Each row is a point on a landscape with many peaks, with its height.
From any point a climber steps to the highest of the 2 points nearest to it. It stops when none of these is higher. Distance is the straight distance between rows; heights are no part of it.
k_788 h=3.23: [126 135 130 116 158 169 112 163 162 129 135  64 173 200 145  98 134 149
 102  80  97 107]
k_654 h=3.85: [160 150 147 133 169 130 139 176 158  72 168 108 117 131 134 119  77 140
 102 147 134  61]
k_207 h=3.17: [116 133 199 154 138 144 170 119 107 144 174 112 166 135 106 151 146  58
 106 165 125 148]
k_150 h=4.12: [173 141 120 144  75 112 166 133 102 135 158 122 113  68 125  99 105  81
 128 165 142 149]
k_735 h=4.83: [132 136  82 154 101  95 115 161 140  88 163 153 134 114 103 117 106 152
 118 161 109 137]
k_636 h=5.18: [128 134  70 161  77  89 146 151 105 111 162 176 119 118  83 111  97 117
 132 169 126 158]
k_868 h=2.41: [110 102 119 126 205 163 116 140  88 126  86 110 129 136  55 143 124 174
 137  75 100 149]
k_899 h=5.58: [104 111 125 140 131 139  73 150 160 154 103 111 170 178 122  53 146 161
  79  84 105 142]
k_242 h=4.47: [118 121 105 156  82  85 134 148 167 102 142 164 115 125 131 113  97 126
 114 164 130 124]
k_628 h=4.30: [135 152 179 119  87 158  86 140 149 168 148  97 147 165 219 101 144  93
 105  87 105 113]
k_895 h=4.52: [152 157 167 117 107 148 103 135 152 153 125  87 139 127 240  94 162  72
  95 101 122  98]
k_184 h=3.27: [111 136 190 144 104 154  95 154 156 179 109 151 148 194 170 125 108 139
  88  68 132 130]
k_762 h=5.74: [116 117  87 157 110 106 132 155  91 140 147 187 104 115  85 110 106 141
 155 124 113 165]
k_889 h=4.11: [103 100 182 134 166 167 167 119 127 143 121 149 103 183 103 182 109 122
 125 110 153 130]
k_202 h=4.24: [145 127 147 156  83 100 153 164 159 131 156 162 123 107 137 112  92  93
 107 162 156 109]
k_521 h=1.59: [147 128  88 125 159  94 134 116 107  40 152  87 139  77  93 171 114 165
 136 180 108 106]
k_551 h=4.25: [103 122 141 137  89 136  92 137 170 156 131 120 170 206 158  76 146 135
  92 101 106 142]
k_337 h=4.76: [ 83 114  72 152 107  95 115 162  91 156 113 210  93 135  88  98 136 147
 176 114 116 161]
k_80 h=3.57: [110 142 184 148  90 135 134 125 112 168 140 111 134 142 166 139 143  86
  99 121 136 143]
k_505 h=3.28: [ 94 143 223 160 122 109 167 121 132 142 187 105 175 148 146 134 140  78
 103 167 119 144]
k_946 h=3.88: [175 157  69 128 134 134 141 135  81 105 180 102 125  73  76 109  97 148
 142 128  96 148]
k_710 h=1.29: [ 84  90 106 150 147 156 152 122  76 160 112 172 142 181  32 151 149 121
 138 104 109 191]
k_112 h=4.06: [ 83 103 125 136 200 116 103 152  99 118  84 143 114 127  97 180 105 209
 173  97 105 102]
k_965 h=3.03: [127 121 181 110 181 182 143  87 140 112 109  85 133 175 107 180 142 108
 103 118 129 117]
k_319 h=3.11: [117 118 157 137 133 100 127 117 228  93  92 137 127 134 156 117 145 124
 108 167 161  83]
k_63 h=5.28: [140 142 176 139 150 148 164 152 138 102 181  83 168 160 128 114  99  82
 113 135 113  96]
k_434 h=3.41: [ 94 158 210 130  97 130 120 124 151 156 160  76 175 179 180 130 153  94
  97 126  93 142]
k_823 h=2.12: [141 150 125 133 139 111 128 164 142  99 141 147 111 106 126 138  75 185
 130 121 121 107]
k_829 h=4.09: [110 124 118 138 145 159  84 145 152 130 132  70 186 198 110  66 140 145
  98  94  96 134]
k_121 h=1.60: [107 116  78 147 128 127 167 121 123 101 150 139 145 170  63 120 125 122
 108 154 115 173]
k_328 h=1.81: [159 133  97 121  75 117 145  89 110 148 138 106 160  94 123 104 153  77
 118 169 127 161]
k_811 h=6.92: [159 144 141 154 161 120 170 148 191  90 146 126 146  65 142 112 121  91
 138 178 172  73]
k_668 h=4.99: [ 91  90 129 146 127 139 170 124  91 152 115 186 102 184  84 175 118  99
 160 137 145 156]
k_114 h=2.23: [131 135 121 117 111 134 103 149 154 150 120 136 124 141 143  96 116 165
 124  98 134 129]
k_848 h=5.59: [ 97 108 129 113 195 143 112 146  85 159  74 158 103 141  91 185 120 190
 172  72 115 108]
k_923 h=0.65: [126 110  82  95 127 133 111 103  82 152 108 156 117 119  92 137 155 153
 170 102 117 167]
k_580 h=1.85: [168 137  88 119 118 121 142  98 139 120 133  84 131  83 134 104 158  88
 125 161 137 125]
k_733 h=3.97: [ 83 118  72 130  87  96  79 125  88 141 121 196 102 112 115  97 152 168
 194 117 124 155]
k_25 h=1.48: [ 98  95 112 139 175 161 120 138  66 163 102 137 133 153  57 129 139 143
 131  81  99 182]
k_335 h=1.66: [140 145  68 124 118  88 116 111 112  58 161  99 128  82 116 136 124 175
 139 164  93 129]
k_62 h=6.21: [167 151 135 146 148 129 156 135 186 125 129 114 142  48 179 123 144  99
 138 140 170  72]
k_409 h=3.79: [146 150 184 140  92 150 130 132 135 157 133 125 131 111 184 127 112  89
 111 121 142 125]
k_274 h=2.10: [137 138 121 119 162 113 142 116 182  77 126  88 134 118 125 114 146 118
 119 181 148  77]
k_967 h=2.68: [115 129 148 147 114 135  84 171 172 170 111 160 134 163 173  83 112 167
  87  88 128 122]
k_556 h=2.97: [119 141 181 152 172 170 159 101 133 121 150 105 169 110 113 153 163  64
 109 163 158 118]
k_820 h=5.61: [120 106 124 137  72 119 128 130 105 179 110 188  85 137 135 147 117  85
 174 120 136 163]
k_737 h=1.93: [159 143 100 115 146  97 145 102 154  88 120 101 129  69 145 128 147 124
 122 172 137  87]
k_393 h=3.40: [127 137 102 104 107  77 101 138  96 122 128 184  84  85 181 147  97 180
 185 125 135 109]
k_956 h=4.89: [165 139 113 104  89 133 105  88 145 144 120 106 112  97 198  90 170 104
 108 135 144 130]
k_682 h=0.51: [154 125  89  90 100 147 131  88  89 146 104 121 122 110 116 136 148 117
 143 126 125 181]
k_453 h=3.42: [100 160 220 152  86 123 125 139 141 159 172 113 146 147 179 131 142  72
  95 144 124 128]
k_74 h=2.05: [126  96 168 109 148 140 133 108 137 148  69 153  87 146 132 191 127 122
 146 120 160 116]
k_94 h=5.05: [168 135 169 133 135 127 145 124 184 137  97 124 110  80 200 126 138 113
 110 115 163  80]
k_638 h=1.70: [107 118  83 129 123 108 159  90 136  76 133 106 149 144  70 127 142 105
 107 184 125 145]
k_621 h=4.22: [161 150 176 131 104 144 127 137 156 166 107 130  98  95 211 140 119 101
 101 101 161  95]
k_148 h=3.20: [153 140 100 112 102  82 109 130 134 113 116 152  86  74 179 120 115 151
 150 146 133 119]
k_784 h=6.33: [161 140 146 148 161 151 168 129 160  97 169  91 146  98 117 118 132  77
 119 170 152  91]
k_799 h=1.92: [141 133  83  97 109 128  89 119 123 129 138 128 132 123 137  82 136 177
 130 100 120 162]
k_999 h=2.39: [117 133 148 132 151 102 130 112 213  54 136 116 142 153 128 112 150 122
 104 189 140  65]
k_199 h=2.70: [107 105 116 109 103  91 126  99 149 128  78 153 100 133 133 146 152 120
 141 151 145 128]
k_836 h=3.59: [120 106 100  95 206 163 112 115  80 142  77 139 126 140  62 173 138 184
 173  66  96 143]
k_764 h=1.79: [124 117 125 144  67 115 166  95 103 140 146 112 156 113 103 128 146  58
 115 183 132 181]
k_261 h=1.78: [146 146 111 135 134 135 106 177 107 122 145 147 117  92 114  95  98 182
 135 103 124 125]
k_883 h=0.46: [173 135  74  73 116 107 123  78  90 135 128 121 105  67 124 126 149 115
 156 140 142 154]
k_927 h=3.54: [163 147 106 125 153 160 146 128  98 128 174  95 145  96  83 112  94 143
 122 107 102 136]
k_7 h=4.10: [145 122 146 134 128 112 126 131 182 114 107 131 111 106 173 129 126 125
 111 146 150  88]
k_913 h=1.36: [132 144 139 107 193 113 138 127 123  67 120 101 119 109 148 179  99 193
 123 131 127  70]
k_860 h=1.30: [110  94  92  99 148 139  84 154  46 127 126 148 113  74  86  58 144 166
 175  91 116 172]
k_383 h=1.10: [139 121 160  95 195 127 140 110 161  86  98 103 112 125 148 184 128 158
 123 134 157  71]
k_980 h=4.69: [167 159 137 117 124 147 115 107 142 158 134  78 131  99 205  95 181  78
 111 116 132 104]
k_344 h=5.27: [100 109 115 147 102 127 153 135  93 178 125 187 111 160  96 138 122  93
 162 116 127 172]
k_436 h=5.30: [139 117 102 112  62 113 120 106 113 172 100 165  83 105 159 124 134 103
 159 134 153 157]
k_771 h=4.58: [149 139 159 135 159 144 146 159 172  75 169 102 143 174 122 106 104 112
  94 161 129  81]
k_790 h=1.76: [142 140  59  97 101 123 107 110 108 101 141 113 129 109 113 123 140 164
 130 138 111 147]
k_415 h=3.72: [ 95 142 186 147 114 145  98 146 146 157 157  98 197 206 173 104 138 117
  97 102  92 138]
k_798 h=3.86: [111 158 191 128  99 175  90 141 142 194 128 112 137 160 196 124 136 135
  97  62 121 141]
k_847 h=2.37: [ 99  95 124 113 130 116 132 105 156 139  75 174  95 169 107 183 128 118
 154 121 147 134]
k_552 h=4.17: [165 136 122 149  70  96 130 143 142 150 161 142 134  89 152  86 107  78
 125 170 151 130]
k_96 h=2.33: [131 132 145 124 181 195 123 132 156 127 119  66 149 196 115 130 130 153
 100  79 101 110]
k_645 h=1.49: [ 94  96  87 143 124 115 165 122 103 124 124 179 142 179  53 140 129 120
 135 131 114 179]
k_968 h=3.58: [ 99 127  85 110  96  90  91 139  77 143 122 182  96 106 149 136 132 189
 202 119 130 130]
k_837 h=5.82: [161 143 149 124 160 151 171 149 128 122 155  73 144 103 120 131 102  93
 122 135 121  93]
k_472 h=5.08: [151 129  92 104  60  95 122  87 132 149 112 136 102  89 170 107 162  94
 120 161 146 157]
k_661 h=1.54: [140 134 105 116 166  95 131 113 100  65 131  92 133  80 140 189 106 179
 145 156 123  88]
k_428 h=1.75: [114 100 104 132  87 104 148  78 134 121 117 112 149 146  92 120 151  82
 107 177 136 171]
k_984 h=4.05: [171 149  85 129  94 126 146 120  85 125 178 118 123  80 109 108 103 114
 133 145 128 151]
k_756 h=2.61: [114 140 138 151 153 109 101 165 144  67 126 151 117 137 142 157  85 203
 125 118 125  87]
k_708 h=2.98: [133 124  83  98  95  70 119  93 119 118  96 150  93 101 151 147 146 134
 153 158 139 126]
k_34 h=3.30: [ 92 119 133 144 174  99 104 160 131  91  89 155 109 153 114 170  93 208
 158 114 117 103]
k_100 h=1.51: [134 125 102 118 146 150 103 163  78 139 143 138 112  80  93  73 113 172
 158  86 125 164]
k_717 h=3.55: [105 110 182 129 157 174 158 114 116 132 133 109 147 188 102 167 129  99
 100 117 132 132]
k_658 h=0.97: [108 103  83 101 147 140  90 138  47 162 100 152 114 112  71 104 161 172
 193  74 112 165]
k_288 h=1.63: [134 114 151  89 165 132 129  86 148 122  70 131 112 131 137 179 143 136
 122 126 148 108]
k_243 h=4.66: [ 81  96 168 138 128 161 142 126 105 168  96 180 104 181 112 195 123 106
 138 104 143 140]
k_920 h=2.16: [134 130 169 111 195 189 149 108 143 119 106  87 131 185 110 169 113 161
 105  81 128 109]

Where does a climber stop that starts at each point below?
k_682: k_848
k_521: k_820
k_383: k_762
k_710: k_94
k_207: k_94
k_580: k_94
k_984: k_762
k_920: k_820
k_798: k_820
